A landscape with many valleys, sampled at points; each row gives a point and its height.
From any point a ball takes the steepest step (drop divided by distance) to one of its 2 nearest points. It stops when none of these is lower. Distance is the straight distance between rows; heights are no part of it.
K_106: 98  88  102  69  96  59  111  50  71  96  151  148  116  107  80  122  118  98  74  109  148  82  132  78  108  height 288
K_499: 122  80  83  93  84  91  122  102  106  118  112  127  96  75  95  128  122  75  109  85  36  117  115  75  95  height 521
K_284: 60  96  75  75  109  111  123  81  125  79  123  96  108  76  85  128  82  120  112  86  120  101  122  127  117  height 247
K_731: 108  73  97  73  147  97  110  107  66  105  78  132  162  80  108  102  159  28  95  127  99  116  89  108  79  height 461
K_262: 122  67  90  79  128  111  119  92  79  125  74  146  135  74  110  117  166  101  77  113  94  111  70  129  107  height 483
K_703: 93  137  94  96  89  124  121  141  100  80  78  91  41  99  107  71  78  110  108  50  156  71  128  108  97  height 592
K_824: 86  127  109  100  88  110  86  117  152  92  107  67  57  121  92  90  84  128  161  78  82  98  126  133  123  height 529
K_989: 114  112  147  81  142  115  106  126  97  109  131  119  107  70  85  141  58  98  127  90  157  81  95  148  140  height 216
K_275: 77  123  122  107  86  77  67  100  65  124  38  63  132  81  107  100  101  111  63  141  87  66  145  92  90  height 637
K_573: 111  117  116  118  75  128  108  108  79  104  79  55  50  109  113  106  90  116  73  56  171  54  133  93  96  height 605
K_222: 79  65  88  73  120  81  123  79  54  77  140  104  114  107  93  117  87  105  110  105  174  116  124  88  100  height 263
K_970: 86  155  67  116  103  112  77  99  90  114  71  105  104  105  108  104  59  80  45  82  65  85  129  74  75  height 604
K_371: 138  135  152  68  127  114  83  128  87  162  147  68  106  94  89  98  70  139  110  75  148  115  95  120  112  height 291
K_95: 82  69  125  128  96  83  85  107  101  56  93  70  96  98  128  88  115  118  117  132  88  106  95  74  72  height 163
K_662: 112  114  121  87  46  58  111  97  146  98  127  124  70  78  112  105  174  102  105  99  57  109  102  74  52  height 410
K_80: 73  86  65  72  109  112  114  128  103  79  96  65  72  71  101  99  86  124  146  87  149  118  122  144  111  height 192
K_910: 81  47  96  94  138  128  133  63  85  82  131  143  122  86  125  102  110  127  67  130  93  109  109  104  96  height 334
K_805: 92  134  76  94  102  107  118  118  106  72  66  106  88  113  105  72  69  60  58  56  91  68  123  62  68  height 591
K_398: 68  67  112  91  131  112  105  130  99  70  110  58  89  87  116  99  49  113  141  105  149  91  145  119  114  height 139
K_825: 123  105  112  129  77  114  102  92  63  111  126  89  59  115  105  108  51  98  62  87  164  57  124  70  105  height 615
K_87: 96  102  67  67  120  84  109  65  79  100  122  116  91  135  98  117  120  104  66  46  119  116  80  95  79  height 289
K_736: 127  132  111  99  75  57  88  106  85  113  158  105  100  91  74  101  85  119  125  98  149  118  89  89  108  height 396
K_421: 96  97  76  104  98  83  80  108  129  84  175  112  77  104  86  54  82  99  136  129  56  138  101  72  97  height 664
K_987: 87  86  58  73  119  113  118  77  81  112  72  113  127  116  73  126  128  72  106  87  123  110  112  121  124  height 296
K_722: 95  87  119  107  97  80  123  57  80  93  131  134  149  115  102  95  78  92  36  127  112  72  106  47  95  height 305
K_861: 129  143  138  95  95  65  72  117  112  119  91  112  96  131  89  127  108  61  130  73  54  111  67  90  87  height 555
K_397: 98  110  88  78  70  46  87  76  102  82  158  114  82  77  85  87  136  135  107  115  118  115  106  78  79  height 423
K_853: 111  85  78  138  115  134  76  122  86  94  58  106  93  102  108  54  102  108  97  133  96  79  96  109  126  height 68
K_532: 114  87  71  128  71  130  128  101  127  83  82  132  66  85  113  74  117  102  65  87  82  62  114  75  101  height 567
K_401: 114  87  104  83  87  66  90  108  77  121  84  72  115  155  87  22  107  98  68  110  105  97  73  81  98  height 189
K_263: 105  29  47  127  82  102  116  74  85  85  109  115  113  117  81  112  144  101  122  135  123  126  99  70  140  height 362
K_62: 111  112  82  111  45  85  116  109  115  102  58  89  97  92  101  116  132  117  101  77  88  123  61  83  82  height 210
K_150: 115  84  78  141  90  101  67  106  117  95  65  96  100  122  119  60  154  120  68  115  55  99  74  93  93  height 111
K_589: 112  110  137  103  113  52  58  98  84  92  116  81  112  128  105  134  107  84  112  89  87  122  67  78  65  height 531
K_490: 91  93  49  73  83  96  145  95  111  125  57  92  140  100  80  86  125  81  52  85  70  100  114  92  97  height 342
K_890: 64  118  104  154  91  108  77  103  125  80  98  66  96  76  140  158  35  102  92  113  106  89  129  97  83  height 242
K_254: 91  26  80  122  112  136  129  93  68  75  95  130  106  93  116  100  98  123  98  143  138  97  102  95  138  height 352
K_559: 113  113  100  94  92  102  92  110  131  103  111  116  106  120  44  64  109  26  172  109  106  97  89  111  146  height 306
K_771: 101  131  99  100  79  72  99  106  90  116  123  86  132  102  65  49  80  111  120  130  117  126  82  91  106  height 373
K_144: 92  107  99  75  144  123  91  71  99  116  118  126  84  88  138  160  93  106  72  66  56  116  94  126  64  height 218
K_541: 64  96  108  67  112  103  118  73  133  79  93  72  125  108  52  86  107  70  132  93  116  69  128  131  133  height 300
K_550: 100  99  134  126  97  84  89  96  62  113  113  62  144  105  93  92  71  127  82  131  137  105  81  83  101  height 395
K_327: 85  103  110  88  114  69  98  100  61  69  108  104  120  78  109  140  80  69  114  111  141  100  130  72  78  height 229
K_917: 95  104  94  95  120  141  88  133  86  122  77  108  48  81  121  84  42  104  97  103  42  92  137  111  105  height 226
K_665: 117  124  124  167  35  96  68  117  117  99  100  75  66  118  109  85  91  138  131  122  109  88  100  81  119  height 325
K_819: 82  122  128  97  69  100  116  60  137  72  114  83  44  82  118  124  102  120  82  80  120  61  121  115  56  height 471
K_259: 100  123  111  121  93  108  76  88  113  105  115  120  100  72  109  112  87  126  84  118  79  92  95  110  103  height 515
K_318: 94  114  112  81  104  88  103  127  77  81  113  113  81  67  90  96  60  85  132  109  138  78  156  95  106  height 190
K_127: 116  130  135  93  106  118  72  113  71  157  131  67  73  98  118  110  51  135  80  82  114  106  110  113  85  height 328
K_278: 85  117  122  159  100  93  53  124  97  70  93  65  110  76  139  105  70  133  113  141  117  108  103  96  74  height 204
K_915: 97  118  90  108  71  130  100  130  97  126  71  107  47  64  148  83  79  131  101  118  40  118  113  99  68  height 274
K_871: 102  37  100  113  127  139  122  83  105  113  76  111  160  80  96  94  154  100  96  148  68  104  82  138  128  height 501
K_912: 76  47  78  140  124  122  98  113  129  45  103  86  107  81  131  118  122  95  134  126  67  126  105  93  88  height 219
K_641: 118  107  126  100  103  114  106  115  88  103  80  137  101  64  116  93  118  116  86  110  98  97  60  116  91  height 500
K_728: 88  112  88  133  76  133  106  107  101  106  67  93  50  48  147  145  56  101  77  117  83  99  118  95  70  height 280
K_27: 93  60  115  89  112  105  69  65  80  144  122  77  97  136  88  140  73  144  105  113  69  100  138  123  151  height 653
K_152: 112  114  188  78  101  77  87  112  101  133  72  78  124  112  90  83  125  117  127  123  80  82  93  137  113  height 356
K_973: 138  134  127  120  87  85  76  120  128  104  115  138  98  112  73  82  111  87  145  121  96  88  83  107  141  height 278
K_360: 114  94  152  80  77  75  113  110  133  107  79  100  106  114  90  78  158  101  143  122  59  101  84  111  108  height 318
K_413: 57  87  49  108  108  100  121  89  81  69  85  76  124  111  96  68  84  94  88  112  126  108  125  77  92  height 589
K_882: 125  56  129  148  116  121  82  125  109  55  78  108  86  124  102  102  108  66  143  112  104  74  78  94  137  height 34
K_894: 64  89  93  80  116  94  117  80  49  112  90  86  134  79  128  101  83  137  61  122  97  129  101  91  60  height 557
K_877: 102  126  127  108  52  83  126  117  88  126  79  83  116  67  104  140  81  123  102  95  106  137  49  92  79  height 252
K_251: 90  86  84  49  139  125  106  100  93  111  101  119  67  65  124  112  88  103  97  80  35  113  131  125  75  height 156
K_671: 134  73  93  116  93  131  82  103  75  120  114  127  34  113  107  112  82  122  101  86  110  80  91  109  148  height 630
K_511: 126  124  132  152  41  79  75  95  150  86  100  117  90  108  88  93  125  95  115  126  83  60  108  69  123  height 302
K_681: 83  99  55  66  128  73  96  74  79  107  144  116  134  93  76  93  131  65  116  121  108  154  92  92  80  height 462
K_988: 99  90  80  100  76  84  143  109  115  116  68  81  180  98  81  58  120  43  70  119  79  119  80  71  86  height 380
K_384: 95  112  136  110  33  62  89  75  98  126  85  58  104  79  88  124  97  129  93  128  97  70  144  87  103  height 659
K_173: 123  114  96  120  59  102  90  112  118  102  66  93  42  137  121  109  120  104  100  54  80  102  63  82  84  height 168
K_486: 116  59  48  116  91  75  83  86  80  80  107  121  90  149  101  104  156  82  82  108  125  107  104  58  111  height 340
K_455: 97  95  115  86  120  113  110  109  136  66  56  100  97  108  79  117  120  56  135  74  90  56  126  119  121  height 307
K_604: 85  143  42  107  66  92  101  86  123  101  131  89  92  88  87  87  86  154  81  74  107  134  83  99  92  height 649
K_423: 100  109  108  86  85  101  86  102  120  96  122  89  28  98  110  126  94  130  135  69  107  99  125  123  98  height 503
K_905: 120  90  143  80  125  126  96  105  122  97  118  150  68  68  107  144  97  105  137  87  98  81  88  152  129  height 186
K_323: 106  99  80  93  67  75  82  58  102  119  125  100  68  110  104  148  98  100  84  84  48  111  125  66  79  height 486
K_674: 91  83  75  124  116  95  74  105  126  65  147  87  87  120  96  94  83  106  142  103  104  132  74  99  105  height 648
K_765: 123  95  103  113  103  80  71  73  106  125  99  93  142  175  72  54  103  87  47  115  97  74  76  94  138  height 213
K_410: 129  107  81  109  106  98  75  120  132  87  71  112  83  153  104  59  157  76  77  71  81  98  59  95  88  height 125
K_911: 84  73  122  71  152  107  137  93  73  84  86  116  163  75  99  122  113  62  109  118  128  119  68  122  92  height 438
K_737: 85  118  106  94  64  69  106  56  118  79  117  93  93  95  98  100  119  137  61  85  129  74  105  88  76  height 449
K_809: 112  131  109  117  50  100  115  123  117  110  103  84  76  127  83  37  93  139  124  96  119  98  83  96  131  height 347
K_518: 104  110  47  85  128  121  87  71  107  114  129  143  85  105  105  132  119  119  80  61  85  119  90  126  112  height 258
K_426: 124  82  116  109  84  120  121  76  100  94  118  126  65  134  82  118  73  93  82  55  133  49  88  89  143  height 622
K_70: 93  73  93  129  135  109  80  89  49  100  110  77  142  131  112  66  90  121  88  138  141  117  73  103  107  height 409
K_158: 92  117  157  52  106  81  107  92  102  135  104  49  119  113  82  75  107  149  111  84  97  110  80  142  96  height 401
K_283: 88  136  111  76  140  82  64  112  83  109  99  53  119  109  99  119  100  101  122  71  108  133  89  130  66  height 495
K_464: 72  75  108  102  153  126  92  121  75  92  81  81  122  94  111  126  53  81  128  124  109  107  114  129  123  height 84
K_440: 112  92  141  108  90  87  133  106  119  102  57  90  162  122  86  73  97  63  74  111  86  86  49  81  100  height 404
K_61: 93  103  94  104  92  119  129  106  120  48  72  118  70  88  118  84  112  84  83  68  129  49  112  89  88  height 578
K_268: 104  120  129  88  129  99  120  109  92  95  57  107  157  110  80  121  95  44  91  85  118  89  56  105  100  height 419
K_592: 60  104  40  108  114  104  106  104  88  85  83  46  122  118  101  101  68  104  106  80  122  144  89  101  82  height 609
K_804: 82  124  58  120  99  94  90  107  120  99  126  54  114  116  88  94  61  129  119  77  112  157  50  110  93  height 631
K_72: 98  96  50  62  122  116  120  99  100  111  114  122  119  71  86  47  144  82  102  104  92  140  68  125  86  height 422
K_21: 92  82  63  96  115  88  92  81  101  57  105  110  76  132  114  120  156  90  79  67  114  100  106  76  74  height 317
K_712: 79  114  54  98  126  115  78  100  78  112  107  105  113  71  121  86  79  139  83  121  85  143  87  117  86  height 536
K_996: 128  126  134  106  90  105  108  116  141  89  141  170  100  72  76  108  72  65  139  114  80  72  106  88  132  height 253
K_866: 77  121  110  52  127  66  87  60  98  120  114  62  145  117  73  108  116  115  92  73  94  125  87  132  76  height 451
K_962: 108  66  70  71  102  102  105  88  107  105  89  108  108  129  55  88  135  10  135  98  113  93  108  105  141  height 332
K_729: 102  117  63  47  104  107  144  114  100  129  70  113  113  86  90  46  127  98  68  73  78  122  71  120  75  height 385
K_758: 94  91  63  133  145  155  76  109  83  99  65  101  110  128  94  101  89  86  101  106  113  87  108  130  146  height 35
K_833: 109  133  119  96  51  59  91  60  113  108  124  109  60  68  117  137  113  88  94  116  67  90  133  79  42  height 452
K_545: 123  100  111  88  98  67  85  127  90  98  99  106  76  156  102  40  113  68  97  92  86  114  64  62  78  height 159
K_341: 111  166  152  127  62  101  113  127  109  132  90  83  99  86  96  153  61  108  103  68  125  110  53  109  93  height 281
K_784: 117  67  83  139  89  123  97  132  115  75  42  94  86  132  93  60  117  59  121  109  88  75  102  81  137  height 67
K_562: 124  77  70  111  77  138  151  113  116  124  112  135  75  62  111  111  101  94  77  67  29  99  116  95  98  height 548
K_296: 116  78  114  85  97  122  81  62  88  150  135  125  48  104  97  136  67  129  82  99  70  82  121  122  141  height 639
K_632: 115  137  152  92  142  119  87  163  106  139  116  60  114  89  102  111  38  109  144  90  139  119  99  139  125  height 251
K_560: 122  80  129  117  110  132  116  117  140  91  129  156  91  48  108  130  76  80  126  118  50  78  124  111  126  height 223
K_952: 100  59  93  115  118  104  119  61  103  86  117  135  145  116  105  80  142  111  46  132  99  82  97  85  106  height 319
K_86: 61  106  93  95  117  115  128  108  55  84  73  90  113  78  128  93  59  105  56  96  130  93  114  82  66  height 573
K_18: 88  72  111  108  144  140  120  120  130  47  71  104  110  73  120  115  113  73  125  95  72  84  105  126  90  height 269
K_981: 109  101  97  62  72  60  101  100  136  115  104  98  91  112  86  62  165  107  101  102  50  116  96  97  83  height 364
K_668: 90  129  88  94  113  80  65  105  53  125  55  87  125  96  104  115  81  72  73  120  64  88  152  75  78  height 620

Where does a ball stop that starts at each point below?
K_910 | K_758
K_824 | K_905
K_341 | K_758
K_765 | K_758
K_871 | K_758
K_263 | K_251
K_671 | K_360
K_275 | K_360

Call two points neighbours if one is among the 2 nearest of the other. Go from one point of each pair to the other, from neighbour to neighbour, staying as low as possible. Name the highest point that can't be avoided.
K_905 and K_360 | K_861
K_758 and K_882 | K_853
K_95 and K_251 | K_728
